Each row is a point on a tangle of strands that fork, close into loops and nearly touch. The rows are in no order.
In the rows, zero is written as 128.
Points whose rows are less than 132 apart are linked; no others are. Some points are linked to none.
K_41: [173  99 100 145 141 100 135 215  96 144 150 104 159 152 129 134 153  88
 135 150 125 145 142 161]
K_5: [123 105 137 135 136 122  97  81 100 162 118 158 134 116 211 118 162 174
 124  98 172 132 146  94]
K_907: [122 166  97 129 114 158  91 168  79 167 103 125 162 131 155 177 144 111
 146 133 195 174 161 107]
K_714: [107  88 107  85 119 159 120 149  92 108 119  93 145 122  85  93 137  86
  82  76 101  62 111 103]
K_125: [131 122 103  82 105 147 117 145 104 104  92 107 108 137 107 108 163  83
  78 116 113  63 108 139]
K_80: [166 133 128 149 104 141 139 111 138 118 150 142  81 125 111 133 128 188
 151 145  89 135 154 153]
K_815: [102 158 142 136 137 148 113  89 178 140 147 105 127 112  75 133  86 128
 120 157 111  84 145 136]
K_486: [116  89 104 116 148 129 117 126  67 152 141 127 134 123  89  75 104 106
 133  90 108  63  84 101]
K_262: [114 126  60 169 172 134  60 105 165 172 173 151 158 126 161 140  96 171
 130 179  98 146 146 142]
K_372: [111 174 108 146 131 123 122  99 181 165 151 128 141 108  92 123  84 169
 123 151 137 120 178 132]
K_100: [100 120 182 140 146 122 108 165 109 139 132 111 150  97 145 121 102  89
  89 122 187  76 122  97]
K_129: [106 115  95 156 185 126  68 107 141 164 153 113 156 146 145 104  97 151
 144 169  78  93 107 151]
K_435: [ 94 109 116 146 168 109  87  87 180 107 147 149 132 164 131 101  93 117
 129 174  60  97 102 142]
K_614: [133 118  72 142 129 116 104 172 103 150 142  83 151 133 128 105 148 143
 120 148 119 104 144 180]
K_574: [163  99 104 165 129  72  90 107 172 157 131 191 136  95 122 102 112 136
 117 176  93 168 155 141]
K_428: [110  97 127 184 126  85 134 122 178 128 167 154 133 112  69 109  90 121
 124 174 115 176 148 153]
K_39: [116  84 153 125  90 145 157  78 141  89 157 142  74  98  97  83 115 101
 107 140 127 141 107 117]
K_264: [134  82 115 144 136 126 137 123 112 145 162 138 141 131 138 146 132 131
 179 134 163 159 159  98]
K_185: [167 165 131 147 133 124 134 178 148 139  96 158 150 152 109 129  95  56
 137 165 112 149 104 172]
K_282: [155 158  84  88  77 145 139 140 145  68 137  90 102 109  76 135 138 101
 109 181 106 131  95 164]
K_174: [ 70 165 125  91  95 119 172 197 102  69 114  96 128 138 113 132 138 112
 112  99 129 101  75 136]
K_24: [ 99 147  77 145 137 150  71 173  96 141 144  71 166 120 119 116 144 144
 101 127 153  75 143 141]
K_964: [ 85  97 150 144 120  97 136 135 133 109 165 109 102 135 132  92 155  77
  66 175 135  85 114 159]
K_691: [118 115 139 161 149 170  42  56 151 121 156 157 124  83 135 143  79 174
 133 145 133 141 145  81]
K_988: [113 109 153 122 108  92 183  78 142 126 151 169 102 100 114  93  94 116
 126 125 127 114 121  97]
K_91: [103 123 200  70 105 147 185 142 121  90  98 115  83 135 157 148 154 100
 117  78 131 121 100 106]
K_786: [156 111 147 149 121 142  95 104 154 107 136 158  97 101 115 150 153 177
 102 128 113 110 194 123]
K_934: [106 106 156 153 141 119  92 119 184 116 112 162 142 138 146 159 124 161
 118 128 120 129 173 111]
K_362: [171 150 106  95  77 133 131 158 110  83 141  57 141  75 115 151 146 148
 114 151 131 116 123 150]
K_247: [127 149 159 101 136 142 154 152  94 138 126  99 155  88 126 116  88  95
 115  82 186  89 124  82]
K_487: [ 89 109 157 121  97 128 129 138 154  70 154  76 118 125 139 114 169 117
  69 154 132  97 148 158]
K_592: [ 85 112 157  69 119 149 169 125  91  95 138 130  66 137 156 100 147  84
 119  87 139 105  67 118]
K_827: [128 103 106  96 153 120  94  55 142 120 112 160 110 164 134 105 119 119
 124 147  60  71 108 120]
K_156: [191 174 135 162 176 104 159 143 110 178  95 137 135 172 158 130 135  98
 159 105  97 119  73 159]
K_616: [ 78 111 128 142 144 185  72 113 132 135 171  60 148 108 142 120 130 156
  96 142 147 111 152 144]
K_669: [175 162 116 149 166 103 134  99 168 118 132 177 133 172 115 188 101 156
 176  96  97 136 162  87]
K_20: [176 134 115 100  86 156 128 137 125 116 125  85 148  75 107 145 140 143
 107 126 167 138 178 110]
K_48: [157 108 151  99 136 142 106 154  59 155  74 140 138 114 124 135 151 110
 117  86 147 129  99 106]
K_746: [120 140 174 107 113 177 109  91 133 120  67 132 113 107 158 140 140 200
 132  98 129 147 140 120]
K_207: [124 135 128 182 161 149  79  93 134 123 168 177 111 113 125 167  72 180
 178 150 113 165 133  97]
K_640: [119 154 117 138 146  80 134 127 117 176 105 148 123 127 157  98  97 148
 133 146 132 102 107 163]
K_294: [109 174 104 104 109 106 159 224  77  99  77 128 137 137  90 139 159  92
 111  88 120 128  71 130]
K_782: [158 119  67 172 162  90  75  94 180 123 155 184 147 129 152 114  90 174
 117 142  65 158 155 128]
K_60: [180 111 124 132 127  91 186 187 105 142 136 119 135 175 147 139 170 122
 161 126 122 150 148 161]
K_745: [134 170  96  67 107 143 169 146 174  75 126 119  97 147  73 145 124  66
 105 169 127 118 114 151]
K_729: [ 95 152 163 145  94 139 174 128 158 101 172  88 147  91 127 111 100 140
 123 112 204 153 165 109]
K_245: [172 137 134 178 121 159 114 109 119 126 160 157  91  97  84 156  86 173
 171 153 118 170 143 130]
K_72: [138 174  91 162 149 108 118  82 164 152 168 166 138 107 161 145 106 173
 137 135 154  93 196  89]
K_200: [143 184 114 144  98 166 111 110 119 150 116 157 143 122 157 188 150 125
 157 123 189 157 202  67]
K_678: [ 93  44 141 110 113 173 130 115 130 104 124 106 142 139 120 128 151 155
 152  86 111 170 148 130]
K_584: [161 119 132 106 117 121 135  93  97 156 141  94 111  94 156  96 147 151
 103 113 140  63 145 130]
K_136: [ 81 123 102 151 158  87  85  83 101 160 109 161 154 138 212 137 134 172
 149 114 172 159 117  88]
K_509: [114 145 110 126 126  96 130 198 117 144  58 146 153 175 113  94 159 104
 113  99  99 132  97 163]
K_106: [105 167 134 112 130 140 166 108 172 104 159 109 112 142  66 140 100  77
 121 166 116  86 134 134]
K_561: [100 167 160 143 165 113 162 138 111 156  97  98 127 189 158 180 151 164
 164  95 138 139  99 130]
K_323: [125 144  72  84 124 120 144 159 130 128  84 146 108 181 114  89 160  69
 112 120  99 101 101 175]
K_892: [106  95 154 129 148  92 154 156 117 120 160 160  85 150 142 113 138  45
 110 167 139  87  91 122]
K_695: [ 92 157 122 128 136 152  92 170 151 155  72 121 148 131 128 154 121 165
 126 145 120 160 129 175]
K_9: [108 111 128 159 131 111 151 158 159 126 123 158 144 140  81 119  86  99
 157 170 110 172 103 161]
K_356: [ 89 141 155 114  76 147 160 128 152  82 176  31 158  94 107  98 105 126
 100  96 175 147 116 126]
K_813: [111 132 123 157 180  92 117 103 108 160 102 145 137 175 165 160 131 176
 174 120 123 176  91 116]
K_351: [114  96 118  87 133 115 166 121  80 117 148 152  54 151 140  91 161  77
 136 129 117 101  67 138]
K_474: [145 137 132 118 138 146 112 201  45 135 106 109 166 124 141 179 161 102
 136  95 174 147 120  91]
K_618: [150  94 128 103 132  77 194  96 122 132 142 167  85 145 135 113 143  99
 154 109  94  95 116 103]
K_589: [128  80 181 143  84 176 118  92 124  98 181 104 107  73 121  94 115 149
 116 138 141 178 130 131]
K_482: [160 178 101 152 161 119 109 103 146 169 129 157 155 166 162 190 131 140
 176 133 151 132 193  83]
K_165: [133 127 195  84  67 139 181 138 132  78  97 136  97  89 137 121 145 135
 100  98 151 164 132 122]
K_388: [107 116 148 134 108  89 197  96 159 131 159 125 137  84 130  86  99 143
 116 102 180 110 163  95]
K_367: [138 124 119  93 127 118 120  91 196 110  93 185 110 159 105 114 137  96
  97 148 105  90 136 124]
K_529: [ 81 104 183 139 134 136 146 166  96 116 114  99 130 161 176 173 165 164
 160 119 145 165 104 139]
K_469: [154 156 105 141 134 143 168 122 131 147 122 117 113 160 119 138 137 180
 195 138  87 170 133 185]
K_816: [174 124 161  97 134 134 121 119 106 146  68 163 109 123 116 151 128 105
 130 126 115 143  94 120]
K_712: [198 171 118 153 163 101 144  79 152 130 104 174 121 172 131 152 117 165
 169  94  63 167 106 119]
K_558: [ 85 115 175 121 145 158  95 151 150 112  81 120 148 139 118 170 102 124
 128 131 129 122 129 119]
K_948: [165  86 158 116 122 139 115 115  71 156 120 122 126  93 170 101 149 138
 113 103 169 119 135 120]
K_310: [116  96 151 153 106 178  78  90 139 129 193  87 138  80 145  86 142 146
 104 132 173 160 165 121]
K_468: [ 49 130 131 103  78 140 140 154 122  76 124  65 144  96  86  94 112  96
  80 111 148 121  74 127]
K_850: [195 139 142 154 166  78 176 103 139 148 118 158 106 193 145 139 157 117
 170 106  74 166  87 143]
K_812: [144 158  79 152 134 158 114 149 146 157 117 123 155 152 121 162 130 161
 175 148 122 195 167 166]
K_959: [202 130 124 116 130 123 111 140 140 160  77 163 142 134 110 133 125  83
 135 153  91 149 126 149]
K_945: [157 131 126 119 121  92 174 162  66 139 122 100 102 159 153 119 191 148
 141 108 114 128 101 161]
K_251: [156 117 132  70  99 158 143 164 116 119 119  91 178  76 120 137 126  94
 108  79 182 134 156  70]

A piece is all that can be reached along the links. How many separate loops has the piece of each point below (a circle has one, a figure eight two, a Y none), and how many tips (points with one link)?
K_72 => loops 0, tips 5
K_165 => loops 0, tips 4
K_786 => loops 1, tips 1

A fork is a point with three links, a tip a point with one. Leave the first point through the second and follow the links. Name the first fork or tip that comes.
K_509, K_294 => K_988
K_959, K_185 => K_367
K_39, K_589 => K_945
K_482, K_72 => K_100
K_356, K_468 => K_486
K_367, K_827 => K_48
K_362, K_282 => K_482
